Each row is a point on a tangle of strands that fork and nearly touch. The rows are in no order.
Two points are linked if the straight distance between their rows is under 68.2. Some points are linked to none.
k_419: [ 18.0 -29.8 -11.4  -2.1 -14.1   5.6  -1.6  -8.7   1.1   3.3  18.9 -24.8
 -20.6   5.8 -15.0  -7.3  19.5   1.3 -24.6  16.7]
k_962: [  2.6 -43.5 -10.2   0.5  43.3   2.2 -12.9  -2.1   2.6  25.6   3.2  17.5
   5.9   4.7  18.9 -16.7  -6.4  11.3 -32.4  33.5]
k_837: [ -2.2  -0.2 -12.3  16.2   5.5  25.9  -7.6  18.1  29.2   9.2 -29.6   0.4
  26.2 -26.0  10.5 -15.6 -47.6   2.7  18.4  30.3]
k_524: [-34.6  14.6 -17.1   2.7  49.8 -26.6 -43.6  12.6 -22.6  -1.9 -17.8  -6.5
  -3.0  39.3  17.5  21.8 -14.3  12.5 -11.0 -13.0]
k_339: [-13.4 -20.3  28.1   4.2   7.3 -26.3  34.2 -13.2   6.7  32.7   7.9  19.7
  -1.7 -43.4  35.2  -4.5  15.8 -12.3   2.2  -1.0]
k_755: [ -8.3 -17.7  -7.6  -3.8   5.2  13.8   0.8   9.4  -8.3 -17.9 -32.6  11.0
  -2.3   9.2 -12.7   9.0   6.0 -17.6 -17.6  -3.7]
k_575: [ -7.7  -3.6   9.5  -2.2  -3.1  28.8  18.4  -1.5   9.1   2.0 -25.5  -9.0
  32.2 -22.8   2.4 -15.2   8.2 -14.7 -26.3   1.2]
k_277: [-19.6   5.3  32.8  12.4 -15.9 -10.1  45.2  11.9   0.0  -7.0  20.8  16.6
  -7.6 -12.3 -29.1  40.4  22.2 -13.6  16.1   3.9]
k_706: [  8.8  -8.9  29.1   8.8   9.6 -14.9 -16.8 -13.1 -29.9  17.9  31.9  60.2
 -22.4 -39.6  15.1   5.6   0.6 -22.0  -9.3 -16.0]
k_924: [ 19.7  21.7   2.5 -24.0 -12.3   8.1  11.8 -28.0   5.0  -9.7   7.9 -29.0
   9.0   8.5  -4.6  -3.6   8.2  14.5   3.3  23.8]
k_223: [-11.8   2.0  31.9 -26.1 -52.7  13.8  33.4  -3.1  -2.2 -25.5   1.9  -9.5
  -7.5  -2.6 -14.1 -13.3  17.8  -2.0  25.7 -29.4]
k_177: [-25.0  -2.6 -27.1  27.7  45.0 -26.7 -35.6  -0.7 -18.9  22.6 -28.8 -11.9
 -14.4  11.0   9.5 -10.8 -11.9  -4.8   5.2  13.7]
k_449: [-24.8 -18.4  -0.3 -15.2  26.2  26.7  -9.9  19.5  21.4   0.3 -30.0  -5.8
  13.4  22.8  20.1   5.9 -37.2  16.2  -8.8  20.0]
k_114: [ 19.9  -1.0  -8.0  -8.2  -5.5 -14.9 -21.1   7.4   8.5 -16.3  19.8   1.0
 -49.4  19.0   8.1 -19.2  -1.1   5.3  -3.1 -28.7]
k_659: [ 16.5  17.5  29.9  -4.2  12.0  16.9  23.7 -26.8  -4.8  14.1  20.5  36.4
   1.4 -18.8  -9.8  11.3   7.6 -16.7  -8.3   0.6]
k_290: [-15.4   8.8  -3.5  -9.0   0.5  -6.3  29.1   8.0  14.8 -26.7 -28.9  12.0
   1.4   8.4 -13.9  32.9   9.1   0.9  -5.9  -3.8]
k_872: [ 20.7  31.1  25.3   3.9 -18.6 -32.3  29.9  -8.7 -22.1   5.4  29.5  27.8
  12.6  13.4 -24.9  24.5  30.9  13.9   7.5 -44.4]
k_113: [ 14.0  34.3   4.7   4.8  20.8  -0.9 -36.0  -4.6 -12.1 -26.1  -1.4  13.9
 -37.0  24.2  18.1   0.5 -23.0  -8.4  -4.3  -7.7]
k_13: [  2.5 -10.5   5.6  -2.5 -17.6  35.5  13.0   4.1  23.3 -16.0 -12.9   1.5
  -6.6 -11.5 -17.5  17.2 -27.5  -8.3  21.0  23.7]
k_470: [ 26.3  40.1  -2.0   1.2 -10.1   3.0 -11.7  12.5 -16.2 -20.5   4.1  -4.4
 -18.8  54.8  -9.0 -27.0 -29.0  21.6  -0.4 -38.6]
k_410: [-13.8  -6.5 -21.0 -23.3 -35.8  25.3  -0.4  -5.2  26.5 -19.6 -27.0 -15.6
   0.7 -13.8 -12.1 -27.9  -0.8  10.8 -15.2 -10.5]
k_12: [ 32.2  17.1 -21.7  -3.2 -20.0   2.7  -4.9   2.1  15.3  -5.1  10.8  -5.9
   2.1   2.1 -35.1  12.9 -15.9  -5.6  10.4  -5.0]
k_644: [ 18.7  14.1  18.5   8.4 -23.6  -2.6  33.8   6.5   1.5  10.2  50.0  35.1
   0.1  16.1 -41.0  29.9   0.5 -22.1  18.5 -34.1]
k_532: [ 33.7  -1.3 -29.6  -8.7 -11.4  -3.2 -18.5  24.2  -6.3  -0.2   5.0 -28.3
 -13.8   9.8 -17.6   4.2 -29.4  12.3  -9.8 -13.1]
k_139: [ -6.9 -24.0  21.6   4.8  12.3 -32.6  24.9 -17.9  -0.5  22.9   8.2  41.9
  12.1 -19.5  19.4  18.1  33.7   0.2   5.0  14.4]
k_284: [ -8.7  -2.5  -6.1   0.2  45.8 -25.4 -29.8  17.1 -13.4  -8.1  -3.3  16.7
  -5.9   8.8  32.0  27.8 -11.2   9.1 -25.5   1.1]
k_233: [  4.5 -14.7  -9.6  25.8  18.9 -30.6   2.8 -19.4 -10.1  12.2  -4.8  40.2
  12.2 -15.6  30.1   5.6  24.8  -2.4  20.9  18.8]
k_468: [-19.2 -40.8  -2.8  10.1   8.0 -10.6  14.1   6.6  25.7  -0.7 -10.3  13.9
  23.4 -12.6  15.0 -37.1  17.8   1.3  23.2  30.8]
k_964: [  8.5  -9.0 -21.9 -10.6  -8.1 -11.9   4.4  28.2  27.5  -3.3  -3.2  -5.8
  14.9  -6.5  -6.1   4.9  -0.3  -8.7 -22.8 -28.3]
k_433: [-20.8 -11.0 -26.3  -1.6 -17.5  12.7   2.2 -10.0  -3.6  -2.9 -46.5 -40.6
  23.2 -10.4  -4.1 -35.5  -0.4  25.0  13.9  34.3]
k_8: [-23.7   7.9   7.1  -7.6 -11.2  27.9  -6.3  -7.7  36.6 -10.8 -21.7 -10.1
  27.9 -45.2  -7.8 -50.1 -12.6  11.3 -12.7  24.8]
k_368: [ 17.7  18.2  -9.9 -13.2 -18.8  24.4  -2.9 -14.9   5.0  -0.3  -4.6 -50.7
  -6.0  24.0 -19.5 -21.9  -8.6  20.5  -6.6   6.2]
k_707: [ 33.6  -4.4  -0.7 -11.8  -7.7   5.9  11.7  -7.3  -4.9  12.6  18.2 -19.0
 -13.1 -11.4 -10.3   1.9  -1.4  -7.7  -1.5  35.4]
k_973: [  9.2  19.9 -13.1 -16.2  25.7  -6.8  -8.1  -7.0 -15.3  16.8  -0.3 -29.8
   5.1  26.1   2.6  13.6  -7.2  24.6 -19.1  24.4]
k_70: [-17.4   2.2  35.7 -14.2 -21.9  -5.4  41.8  10.6  -7.8  18.5  44.4  29.9
 -11.8   8.1 -40.1  38.2  11.8 -33.6  32.2 -10.1]
k_173: [  6.6 -12.4 -19.5  -6.2  -6.4 -23.8 -10.0   6.6   4.8  -3.6 -20.7 -12.0
  11.9 -15.4  20.8  -5.1  28.2 -17.3  -5.1 -14.5]
k_303: [  5.3 -23.0 -11.6   9.9  17.3   7.8 -15.4  10.4 -30.2  -6.7  -9.4  28.2
   7.8  19.3  14.8  12.4   3.9 -27.9 -10.4   5.6]
k_129: [-31.7 -33.2 -10.1  -3.0  30.2  -9.4 -13.7  18.3  39.6  -2.7 -13.3  -0.7
  25.6  -0.4  15.6 -38.3   0.1   7.4  -3.8   9.9]
k_161: [-15.6   0.0 -15.7   3.1   1.1  30.9 -42.1   2.0  19.4   2.8 -31.4 -20.5
   8.2 -26.2   3.8 -37.8 -44.6   8.7  18.3  28.8]
k_663: [-66.8  18.3  -6.5 -15.4  26.1  17.1 -26.3 -11.0   4.1  13.4 -50.2 -38.7
  24.8  -0.3 -17.1 -31.6 -28.2  14.7  17.8  37.9]
k_958: [ -2.8  15.8  -9.6  -7.6 -56.3  19.1  -7.7 -20.1  24.1 -34.1 -21.4 -34.9
   4.3 -24.2 -25.7 -20.8 -13.0  11.5   5.0   3.8]
k_289: [ 10.8  -9.3 -17.6   7.1  16.7 -22.9 -39.6   5.0 -17.0  24.6  14.0  -3.6
 -32.1  -4.9  17.1  -5.8 -24.0  -3.5  -5.9  16.6]
k_226: [ 36.7  18.6  16.4 -10.0 -23.0  -1.4  10.1  10.4  -6.1 -29.2  38.8  -7.3
  15.1  45.1  -9.6  11.5  -3.1   4.3  14.8  -6.9]
k_150: [ 17.1   3.8   5.0 -27.2   5.7  17.5   0.9  10.2  32.5  -6.0  22.8   8.1
  19.7   8.7   6.9   1.3  -3.9 -14.8  17.9   0.7]
k_711: [ 22.9  -8.6  -7.9 -10.3 -33.3   2.4  32.0  11.7 -26.5  -0.7 -10.7 -17.2
   3.7 -13.0  -0.5  14.2  12.4 -21.0  11.4  -2.2]
k_483: [  1.5  41.0 -10.8  22.2   3.8  -5.3 -21.9  26.0 -25.6 -14.2 -17.8 -24.5
 -14.2  51.2  -9.2   2.7 -28.2  22.1  -7.1 -31.9]
k_760: [ -0.6 -21.1  16.6 -12.9 -10.9  -8.5  29.1 -22.8  28.4  17.1  13.0  -0.3
  -5.7 -34.0  10.0 -12.1  22.6  -6.0   7.1   7.8]
k_783: [  9.7  -1.8 -10.0 -31.4 -20.1   4.7  15.0  11.0   6.8 -21.7 -10.3  -7.8
   3.1  32.6  -8.3   3.4  -8.1  -2.2  14.4 -28.4]
k_665: [  2.8  23.1  -8.5 -13.3 -14.0  29.5   1.5   8.2   1.0 -19.0 -28.7 -27.9
  46.9  -3.1   3.8   2.3  14.0   0.3 -12.6  -0.2]
k_506: [-12.9   2.8 -32.3  22.6  28.7   0.0  -3.9  -0.8  -6.2  22.9 -47.7   9.4
  -4.9  -9.2   6.2  -7.8 -13.8  -0.6   0.3  27.6]
k_615: [ -5.5 -29.1 -17.3 -12.9   4.5 -12.5 -13.8  18.6 -20.2  -7.1  -6.7 -20.2
 -19.6  33.4  16.7  14.3  -5.3  10.4 -33.8 -24.5]
k_386: [-17.6  14.4  -8.3  -8.1  22.3   7.8 -11.0   7.4   6.2 -11.3 -22.0 -16.1
  12.3  22.7   7.6   2.0  19.4   9.5 -44.9 -20.1]
k_24: [  3.2 -12.9 -18.4   6.4 -36.3  13.9  20.5   0.2   3.8  -2.9 -33.6 -30.5
   5.3 -12.3   6.4  23.9   2.2  -2.3  13.6  -2.5]
k_56: [  7.1  -5.4 -20.5   1.7   5.1   2.0  -0.9 -24.9   7.9  15.0   5.3  -8.3
  -4.5  24.1  -2.9   9.4   2.2  12.8 -26.3   0.8]
k_241: [ 35.9  22.2  12.3  -8.6  -3.5 -34.8   3.0  -3.9 -36.0   4.7  32.4  46.7
   0.9  20.4 -13.5  27.1   7.9  13.4  -3.0 -38.0]
k_825: [ 27.0  -1.7   0.1   3.0  23.5 -10.2 -31.2  -1.1   0.2  -3.4  34.7  23.8
  11.6 -14.8   7.0   5.4   1.3 -14.7 -23.3  -4.4]
k_773: [-32.4 -19.1 -17.7   0.2  47.5 -10.4 -41.8  27.2  14.4  10.9 -14.2   7.5
  22.2  18.1   0.4 -12.2 -11.3   4.9 -13.7  18.8]
k_256: [-23.5  -9.5  28.7  11.1 -36.3  16.3  34.9 -10.4  32.6  -1.0  18.5 -10.2
  26.0 -20.6  -7.2  12.4  27.5 -17.1  34.5   6.3]
k_58: [ 10.6   8.3 -11.9  20.5 -22.9  -3.2  15.4   1.8  -4.3 -11.7 -12.5 -46.9
 -16.2   3.2   4.8  14.0   7.6  10.5  -3.2 -13.0]
k_320: [ 15.6  18.2   3.4  13.0 -38.8  -0.1  23.2  23.0 -18.4 -46.9  -3.5 -21.7
   6.8  40.1 -31.9   8.0 -17.8  24.6   3.9  -6.8]
k_745: [  1.8 -19.7  -7.8 -15.5  21.0 -35.9 -14.6  -2.2  -7.0  -1.5  -1.7  -9.8
  -9.8   0.3  28.3 -12.7  18.9   7.6  -6.1   9.4]
k_439: [  3.4  12.6  26.4 -25.2 -37.5   5.2  29.1   2.9   6.0   4.4  26.7  -3.8
 -12.8 -20.5  -9.9  -2.6  15.9 -27.2  28.3 -28.8]
k_387: [ -4.2  20.6  -4.9 -12.6  35.3 -21.8 -30.6  -6.2 -32.8  -2.1   6.9   9.2
 -14.5  50.9  -5.0  17.1  -6.1  21.9 -13.3  -8.8]
k_766: [-31.7  -7.2   9.1  15.5  18.2  27.3 -17.9  -8.7  -2.5  -4.8 -21.3 -37.2
  -3.8  15.6  26.7 -10.2  -7.5  16.5 -15.9  26.7]
k_499: [ 12.6  31.1  -9.2  16.8   2.2   5.4 -11.1  16.9 -14.1 -37.6   0.8   7.7
   4.5  24.4   7.3   2.6  16.0  -6.7 -22.0 -23.6]
k_184: [-12.6  35.4  -8.0  -2.9  24.3  -5.5 -29.4  11.3 -36.5   0.3 -20.0 -17.6
 -23.6  53.1 -27.8  12.2 -11.1  19.3 -14.1  -1.9]
k_578: [-16.0 -28.2  37.7  12.2 -28.5   0.4  34.1   6.0  25.5   4.1  21.7  -0.9
  -1.5 -33.5 -20.9  26.2  13.9  -9.0  15.4  18.5]
k_670: [ -1.6   3.5  33.7 -18.0 -16.5  -3.4  27.3 -12.0  11.5  38.4  42.8   7.7
  -5.9 -27.9   2.0 -11.7  22.4 -22.0  25.8  -6.1]
k_994: [-20.1   3.9 -29.8 -15.0 -13.5  11.0  -7.7 -16.2   1.8   1.6 -28.9 -62.5
   2.5   4.9  -2.8 -26.9  -9.6  15.1  -3.4   6.3]
k_464: [ 40.2  25.9  -3.8  -4.0  -8.5 -32.6  -8.3 -11.2   6.8  -5.5  17.8  15.3
  -7.2 -17.3  -8.9  -1.7  11.0   0.9  -0.4 -29.2]
k_896: [-31.8   6.5 -12.2  -5.3   7.7  12.2  -8.2 -11.6  20.3  14.4 -36.3 -36.4
  27.0  -3.9  -3.8 -27.3 -21.5  37.7  13.6  48.3]
k_16: [ -1.8 -18.1  -5.1  10.8  13.4  24.2  -0.8  -4.7  27.1  29.9  -2.7  14.2
   0.0 -21.5  18.7 -53.8   7.5  -4.8 -13.2  11.5]
k_429: [-27.8   2.9 -20.4  -8.9  19.2  18.1 -39.9  19.6   7.0   9.9 -30.6 -33.9
  -0.7   3.7   0.9 -30.2 -32.0  -3.7  16.2   6.5]
k_393: [-27.7 -13.1  14.1   9.7 -58.0  15.7  13.3  -5.5  15.4 -18.5  -3.0 -10.4
  26.7 -46.6 -10.4  10.8  10.0  -1.7  22.8   8.7]
k_78: [ -4.2 -35.3 -10.8  21.9  15.0 -13.6  28.6  -9.5  17.0  24.3  -5.9  27.2
  27.0 -11.0  31.5 -10.6  11.1   2.0  37.2  23.4]
k_347: [ -3.5   5.9  38.2   4.6 -35.5  19.9  19.1  -5.8  18.8 -32.7  11.4  -4.3
 -24.9  -0.4  -8.7  -7.7  11.7   8.1   7.2 -10.1]
k_888: [  5.0  -4.3  15.9   0.4   5.7  -3.8  27.8   5.4 -37.5   1.0  14.9  20.1
  -7.1 -24.5  -0.7  37.7  12.5 -36.7   1.6 -12.2]
k_601: [-16.2 -17.7   2.7  45.5 -17.3  25.9  14.4   0.5  10.4   7.0 -24.2  -2.6
  21.8 -33.0  -6.8 -15.2  -8.0  13.9  19.2  41.2]
k_67: [-20.4 -29.5  17.3  34.4 -20.6  39.2   4.8 -11.4   9.7 -20.2 -10.4 -12.3
   7.9 -18.7  13.5 -16.2  -3.3  -1.5  17.5  28.9]
k_153: [-16.3  -8.4  -0.3  -1.8  -2.7  -5.0 -23.7  36.8 -11.7 -25.5  -6.0 -43.4
 -27.1  39.3   1.4  19.5  -9.0   5.6 -18.0  -5.7]
k_482: [  9.9 -10.3  17.3 -11.9   6.9   0.0   5.9  -6.5 -26.2  -8.3  -0.6  12.6
 -26.9 -22.1   7.2 -20.6  21.7 -18.7  -6.5  14.8]
k_493: [  2.8  25.9  19.2 -13.2 -32.8  22.4  15.5   3.8   3.3 -28.2   0.4 -28.5
  30.1 -16.4  -1.7  12.0  12.9  -6.2   7.8  -5.9]
k_145: [ 12.7 -19.1 -23.2   8.5  27.5  -9.7 -21.8 -23.3  -4.5  22.6  14.4  21.8
  -4.7  13.8  13.3  -2.1   6.4  20.4 -42.3   5.4]
k_727: [  5.2 -16.3 -20.0  28.9  28.6 -34.7 -17.4   5.6  -1.0  21.1   0.7   2.9
  -1.7 -28.6  32.1  -0.5 -20.3   5.4   4.8  32.2]
k_954: [-16.0   4.5  14.3   7.6  36.9  27.2   6.5   3.7   3.4  -9.0 -16.0  -4.1
   6.2  16.6  23.8  14.3 -25.1  16.7 -26.9  18.7]
k_459: [ 17.0  25.4  10.6  12.7  21.3 -12.6  -7.3  -6.0 -28.1 -16.7   0.7  21.4
 -18.5  16.5  25.3   9.3   2.1  -9.1 -22.9 -28.7]
k_529: [-59.4  27.7  -6.4  -2.8  23.6   5.9 -25.3   1.8  -2.1  -1.2 -62.7 -34.8
   4.6   3.5  -8.7 -20.7  -4.7   7.8  -6.3  14.7]
k_165: [ 19.4   2.5  -7.6 -13.5   2.4 -14.0  20.8   2.5  -2.9 -12.8 -10.7  12.8
  10.2  24.3   1.4  31.1  -4.1   3.4   2.5 -23.0]
k_97: [  3.4  36.4  13.6  -1.7  21.1   2.3  -7.9 -23.2  -6.5 -26.3 -10.4 -10.6
 -35.6  20.0   3.6 -12.2  -6.0  21.6 -12.2  -0.5]
k_285: [ 26.5  36.8 -17.5  13.4   2.3 -43.1 -15.6 -13.2  -4.8 -11.4   5.7   9.9
 -23.7  12.9  -9.9   2.4  -7.9  12.4  11.2 -16.9]
k_270: [ -7.9 -12.3  -5.2  -2.1 -23.1   5.5  -4.0  24.6  12.2 -25.1   5.2 -45.9
 -16.3  -1.4   8.0  11.6  -6.3  14.4 -16.3 -13.7]
k_750: [ -5.6   3.5 -14.3 -41.7 -11.2  31.8   1.4  -8.6  17.8  -0.6 -17.5 -16.6
  23.5  25.9  -1.1  -4.3 -23.5  16.4  22.3  -9.2]
k_228: [  8.1 -16.0  18.9  11.0  21.2 -23.2 -17.8  -1.8 -21.8  13.0  40.5  55.8
  13.7 -43.8   6.4  12.0  14.9 -26.5  10.7   8.4]
k_26: [ 10.3   4.6   3.7   9.9  -3.6 -33.9 -10.9  -0.7 -30.4  16.1  32.0  47.3
  -3.8 -27.2 -21.6  18.6  39.6 -21.0   0.7 -38.1]
k_281: [ -3.9  -3.5  41.1  -4.7 -11.9 -11.9   5.2   9.7 -23.6  18.7  59.1  44.4
 -11.2  -7.5 -19.4  27.8  19.0 -43.6  14.1 -14.3]
k_695: [-10.6 -22.2  16.0   7.0   6.5  19.5  -2.8  -1.9   8.6 -17.6  -4.2 -20.0
 -10.4  -1.1  27.2 -18.7   5.6  -4.8  -0.9  23.1]
k_839: [-14.5  -6.5 -21.1  10.5  -7.5  37.9 -28.4   9.4   8.7  -4.8 -10.3 -29.1
   3.7  12.1 -11.8 -13.6  -2.0   2.3 -27.3   0.9]
k_38: [ 18.1 -11.0   8.1 -15.5 -22.2  -8.1  18.5  15.1 -21.1   0.8   2.0  11.5
 -10.8  -8.3  -5.4   5.8  14.3 -36.1  14.1 -30.8]
k_254: [ 16.1 -29.2   6.1  -8.4  -2.5 -28.2  -5.6   2.1 -27.5  12.7  34.6  35.3
  -7.8  -8.2  17.2  36.5   5.4   5.2  11.3 -16.4]
k_99: [  2.3 -17.2  30.3 -10.0  -0.3 -16.2  23.5 -22.2   7.1  45.2  61.4  21.8
   3.1  -5.2  -1.7  10.8  32.2 -13.7   5.1  -6.5]
k_844: [ -2.0 -31.2  -3.2 -12.0  14.0  11.1  -6.9  12.5  32.2   0.9  20.1  25.6
   7.5   9.1   7.8  13.6  -9.8  -8.6  -2.0   8.9]
k_631: [ -1.1  33.0  30.8  -2.5 -20.2   3.6  36.8 -13.9 -26.4  21.6  17.6  29.1
 -20.7   3.5 -29.8  -0.8  24.3 -26.1  12.0 -53.4]
k_936: [-21.8  17.3 -24.2   4.3  27.5 -11.9 -48.6  14.7  -4.6  -5.4 -16.0 -24.5
 -13.9  18.3  11.1  -3.1 -11.1  -2.8  10.8   7.6]
k_509: [  8.5  22.1 -18.4  16.9 -12.9 -11.1 -21.3  -6.7  21.1 -16.0   0.3  -0.1
 -23.5   2.9 -24.3  -5.6 -10.3   0.0  11.6   4.1]
k_983: [  9.4  -9.2   1.5  17.5  17.9  25.0  22.1 -15.8   0.5  17.4 -14.4  22.3
  27.8  -5.1   0.9   4.6  -0.5  -9.6  10.9  35.7]
k_198: [ -2.9  12.5  19.8 -24.1  -8.4 -20.9  25.5 -27.6 -23.7  24.4  21.0  41.6
 -20.9   5.2 -30.0   9.1  35.9 -39.4  32.5 -22.3]
k_845: [ -1.3 -15.2 -17.8  54.4  12.8  -5.7   0.3  -4.3  -3.0  15.2 -21.9  13.1
  -7.5 -33.9  14.2  -2.6  -8.3  -3.5   1.2  19.7]
k_946: [-37.2   9.8 -14.1   0.5  13.3  18.2 -11.4  -2.1  22.1   3.4 -54.1 -19.6
  12.8  -9.3  -5.9 -28.8  -1.1  16.7 -36.1  12.3]
k_373: [ 29.6  28.3   9.1   9.8  -3.8 -35.5   4.6  -3.5 -36.7 -15.9   6.7  29.5
 -17.4  34.6 -16.6  10.8  -9.6  25.9   7.4 -22.9]
k_325: [ 16.4  20.9  14.9  -5.6  -7.9   2.4  30.5 -10.8  -0.1  15.7  15.1  27.5
   8.6   2.7  -4.2  10.5  21.4  -9.1  -0.6 -57.1]
k_753: [ -6.6 -41.0  -2.4  19.0   3.2  14.5  29.5   8.8   4.1  10.3 -31.9   3.9
   8.7 -39.8  -0.5 -17.6  11.7  -4.3 -21.8  16.1]
k_599: [ 17.0 -10.0   7.2  -0.9   6.5 -26.1   2.6 -22.2 -10.8  -3.9  31.1  12.1
 -32.0   1.1  11.7  18.1  12.5   1.8   4.8  -4.1]
k_540: [  0.4  -5.2  38.6   5.7   5.9 -12.3   9.8   3.1 -28.7  22.5  43.0  28.6
   6.5 -41.6  -0.7  28.4  18.2 -36.1   6.8  16.7]
k_76: [  2.8  -8.9 -15.3  12.2  20.3   1.9 -38.6  13.8  -4.5  -3.0  17.4  -4.0
 -40.8   7.5   2.0 -14.9  -8.1  -1.2 -21.4  -5.7]
k_354: [  1.0 -13.2  11.6   4.5   4.8  26.3   5.4   6.5  44.2   9.5   2.3  -8.5
  30.9 -45.3  18.5 -54.1  -6.8   9.2   3.8  14.0]
k_972: [-20.7  35.0 -13.3 -28.9  12.8  23.1 -16.7  -2.6   6.3 -11.5 -20.1 -27.3
  12.8  43.9 -11.7  -3.5 -26.4  21.6  15.4   6.6]
k_485: [ -0.5 -17.5  -8.2  -5.6 -15.2  22.3   5.2  -1.2  30.4   5.7 -13.0  14.7
  -9.3 -22.7  -6.1 -40.6  -7.6  -6.8  -3.8  -2.1]
k_834: [-13.2 -22.9  -3.0  -3.0  12.0  19.0   9.5  -0.7  26.5  12.5 -29.1  -1.2
  14.3  -6.3  29.7   2.5 -28.8   0.2  12.0   8.4]
k_487: [  8.9 -12.3  18.9  14.1  24.3   3.7  -5.7  -9.3 -31.7  -7.9   9.7  38.4
   0.1   7.0  31.0  17.7  20.2  -8.3 -26.2  -8.5]
k_343: [ 46.4  12.6   5.9 -29.7  -4.5  -1.7   0.1   1.5  -0.6  -5.6  41.4  11.7
  24.1  13.7  -8.8  19.8   6.1  -7.7  10.7  -1.5]
k_546: [ 37.5  41.6   6.7   4.7 -16.7  -8.1  25.0   5.5 -22.5  -6.8  20.9  15.7
 -18.2  31.8 -19.0 -10.5 -10.7  19.2  -8.8 -38.4]
k_168: [ 14.7  16.4   5.7  11.0   4.5 -10.5  -4.3 -18.4 -27.4  15.2  23.3  64.5
 -19.3 -17.8  -2.9  18.2   3.7 -16.8   5.0 -34.9]
k_927: [ 11.1   4.9 -31.4 -13.7  10.1 -24.0 -29.0  15.3   6.9   9.6  -0.1  -8.3
 -11.4  21.9 -20.7  14.7 -39.9  20.7  -8.7   4.4]
k_777: [ -7.0  48.2 -12.9 -20.0  24.7  11.0 -13.9 -15.9  -4.0  27.2 -11.5 -33.7
   7.6  46.0  -2.7  -5.1 -29.2  19.3 -13.4  11.2]
k_722: [ 12.7   2.2  18.1   8.3 -13.5 -24.2  19.4 -26.1  -1.9  12.0  54.7   7.1
  -9.2  10.9   0.1  11.7  29.9  -2.1  25.4  -9.4]
k_380: [ 27.5 -25.4 -19.3 -15.8   8.7 -32.1 -30.9   5.9 -18.9  13.6  27.3 -21.8
 -19.3   4.0  28.3   5.3  -3.0   8.1  -0.2   6.2]
k_650: [  5.1  14.6   2.1  34.6 -24.5   2.4  19.6   1.1   8.2   2.8  21.0  -1.1
 -16.3 -21.5  -4.7  16.3  14.7 -17.9   9.7 -20.4]
k_759: [-31.0 -35.7 -12.0  26.4   7.7  12.3   8.7  13.1  12.3   2.5 -48.7  -9.4
  23.9 -27.1  -0.7 -19.1  -8.4   9.5  -6.2  28.3]
k_951: [ 10.1  18.2  11.8   7.8 -19.8   5.8   7.6  18.1   1.5 -40.4  14.4 -16.0
  15.1  15.4 -11.7  17.7   8.9   9.0  14.6   6.4]
k_892: [  5.3 -44.1 -13.1 -18.8  17.8  -7.9   4.0   8.7  11.9  26.7  18.8  28.0
  11.5  -2.4  18.6  -7.2   5.6   0.4 -15.8   7.7]
k_932: [-17.1   0.6  -9.7   4.8 -48.9  12.5   8.7 -14.4  25.7 -24.3 -20.5 -35.7
  24.1 -60.2  -8.1 -17.1  -6.7  14.5   4.8   8.1]

Follow the links from the first point to the second, and from the first to the third. Name the last point that the two ways share.
k_615 / k_773 / k_722 -> k_670
k_290 / k_433 / k_837 -> k_56
k_277 / k_254 / k_129 -> k_670
k_631 / k_745 / k_575 -> k_936
k_532 / k_114 / k_665 -> k_936
k_24 / k_932 / k_468 -> k_38
k_58 / k_26 / k_410 -> k_540

A fork is a point with three links. Follow the links from the first point to the second and name the forks in between, in order.
k_962 / k_601 -> k_951
k_285 / k_745 -> k_373 > k_524 > k_936 > k_289
k_24 / k_468 -> k_38 > k_439 > k_670
k_644 / k_139 -> k_70 > k_540 > k_38 > k_439 > k_670
k_228 / k_615 -> k_540 > k_38
k_745 / k_325 -> k_289 > k_936 > k_524 > k_373
k_509 / k_964 -> k_285 > k_373 > k_524 > k_936 > k_289
k_892 / k_114 -> k_951 > k_936 > k_289
k_223 / k_16 -> k_439 > k_38 > k_540 > k_70
